Each row is a point on a landscape with many valleys, with its height.
From any point a ball takes the steepest step (drop divided by distance) to one of its 4 nearest points. It stops when none of these is lower. Distance is the straight distance between rows; heights are no part of it.
z896: [-18   7  -9   0  21  -4  11  38  17 -22  -7  -3  13 -28]  h=159
z692: [-12   8   0   7 -14 -15 -11  26   7  15  -3 -10 -10 -26]  h=577
z348: [  2  -7 -11  -5  13   9 -12 -28  -1  -9  -2   0   7  29]  h=214
z565: [ 20   1   6   0 -32  -8  -1   9 -16   1 -12  10   8   5]  h=639
z695: [  2   6   3   7 -26 -11 -11  10  -5  22   0  -6  -7 -11]  h=574
z780: [ 21  -4  -8  -3 -23   7 -13 -34 -18  -4  -9  12   4  33]  h=407
z339: [ -1   5  -3   5  -4  -1 -25 -22   2  20   7  -7 -20   6]  h=447
z227: [  2 -17   0  -5  48  14   9 -39  17  -5  29  -7 -28  19]  h=421
z585: [-19  -3 -10  -2  24   0   6  18  12 -18  -8   3  21  -8]  h=242
z332: [-26  -1   0 -10  28   3  26  33  15 -34 -15  12  33 -27]  h=807
z91: [ -3 -26  -8 -12  45  21  13 -45  10 -12  15   9  -1  30]  h=408
z130: [-10  -6 -14   2  35  12  -3 -13  12   1  14  -7  -4  11]  h=267
z841: [  0 -12  -6  -8  39  13   2 -44  16  -6  18  -6 -16  28]  h=432
z232: [-17   6  -1  -4  14  -7   6  29   3 -25 -13   7  25 -18]  h=411
z712: [ 15   3   6   5 -31   1 -11 -20 -15  37   3  -2 -21   8]  h=815
z945: [  7  -1  -4  -2  -8  -3  -7  -2  -8 -11 -13   8  15  14]  h=391
z789: [  4  10  16   3 -36 -12   5  25 -10  26  -6  -5 -12 -20]  h=634
z963: [-16 -14 -13  -3  35  15  14   0  12 -19  -4   9  22   7]  h=276
z241: [  9   9  18   1 -21 -11   7  27 -18 -21 -11   9  13 -22]  h=503
z746: [  2   5   0   0 -13 -11  -4  13  -9 -13 -13   7  13  -4]  h=504
z900: [ -7 -18 -12 -10  31  14   6 -32   5 -13   1   7  15  28]  h=403
z32: [ -2  -6 -11  -1  13   4 -11 -20   2 -10  -5   1  11  20]  h=221
z639: [ 23   3   1  -1 -29   4 -17 -26 -16  16  -3   4  -9  25]  h=27
z915: [ 15   6  12   2 -43   0   6   4 -13  37   0  -1 -11   4]  h=715
z85: [-11 -11 -11   2  44  11   6 -12  19   0  20 -10 -14   5]  h=243
z338: [ 13   0  -4   1 -13   4 -21 -26  -7   7   1   3  -7  22]  h=425
z79: [-19  -6 -16   3  36   5  10  17  19  -7   3  -5   8  -8]  h=58
z120: [ -2   7  -2   4  -8 -12  -9  19   1  -2  -9  -1   5  -9]  h=556
z277: [ 18   4   2   2 -31   1  -8  -6 -14  13  -6   5  -4  11]  h=518
z674: [-23 -10  -9  -9  35  10  26  20  17 -22  -8  14  30  -9]  h=573
z964: [ -8 -20 -13  -7  42  19  13 -31   7  -8  11   8   5  23]  h=371
z772: [ 12   3   8   5 -31  -6   0  20  -9   3  -8   2   2  -6]  h=583
z930: [ 19   5  15  -3 -27  -6   6  12 -21 -18 -16  12  14  -4]  h=644
z891: [  7   4  -1   3 -21 -10  -9   9  -5   7  -5   0  -2  -1]  h=537
z801: [-10   0 -10  -3  13  -3  -2  10   7 -14 -11   2  18  -2]  h=290
z20: [-18  10  -2   0   4 -12   5  41  10 -23  -8  -4  15 -36]  h=163
z705: [-23   8 -14   5  19  -7   2  33  20  -3   3 -11   2 -25]  h=28
z494: [  3  11  24   7 -40 -13  17  35  -8  17  -3  -3 -12 -39]  h=641
z640: [  0  -8   0  -6  32   8 -10 -40  16   1  24  -8 -31  22]  h=319
z941: [-13 -11 -19  -2  42  15  14  -5  16 -11   4   0   7   6]  h=166
z163: [  3   3   5   1  -5   1 -26 -40   5  26  11  -8 -33  14]  h=606
z397: [  7  11  24   3 -35 -14  16  38 -16 -13  -2   1   1 -37]  h=620
z434: [ 15   2  -4  -2 -15   1 -14 -16 -11  -1  -9   5   7  20]  h=228
z962: [  8   1  -5   5 -12  -2 -19 -11  -6  10  -1   2  -4  11]  h=420
z17: [ 18   9  33   4 -30  -6  28  25 -33 -34  -3   9  16 -34]  h=749
z418: [ 10  14  33  -2 -47  -8  28  26 -17  33   4  -8 -10 -26]  h=647
z441: [  9  12  20   5 -38 -13  11  33 -13  12  -4  -1  -4 -31]  h=642
z882: [ -6  -6  -9   2  38   9  -4 -23  20   5  24 -15 -25  11]  h=146
z142: [ -9 -15 -12  -5  43  14   8 -27  11  -8  14   1  -1  19]  h=341
z372: [-16   0 -11   5  18   0  -6   9  17   0   4 -10  -1  -8]  h=130
z399: [ -9  -4 -12  -4  17   5  -2  -3   5 -10  -3   1  13  11]  h=331
z485: [  2  -3 -10  -1  22   6 -14 -26   8   0   9  -3  -1  21]  h=345
z59: [-13  -3 -10   6  31   5 -11 -13  23  11  20 -12 -21   1]  h=265
z384: [  3   6   5   6 -28  -6 -11  -5  -9  32   0  -1 -20  -1]  h=660
z230: [  9  -6  -7  -7  -1   7 -15 -34 -10  -6  -4   6  10  29]  h=321
z843: [  8  -5  -4  -2   7   8 -20 -42   0  -1   7  -2  -4  29]  h=382
z27: [ 11   7  12   4 -39  -5   7  14 -10  31  -3  -1 -12 -11]  h=615
z685: [ 18   8  23   2 -41  -7  16  23 -18  13  -7  -1  -3 -11]  h=656
z524: [ -9  10   8   0  -7 -16   4  37  -3 -25 -10   1  13 -31]  h=271
z204: [ -8   5  -6   6   0  -7 -18   2   9  19   3  -9 -12  -5]  h=252
z787: [ 14  13  27   4 -39 -10  21  30 -18  10  -3  -2  -6 -24]  h=649

For each start below, name the point where the ball stops.
z841 | z882
z120 | z434
z17 | z705
z930 | z705
z565 | z639
z915 | z639
z91 | z882
z801 | z705
z204 | z705
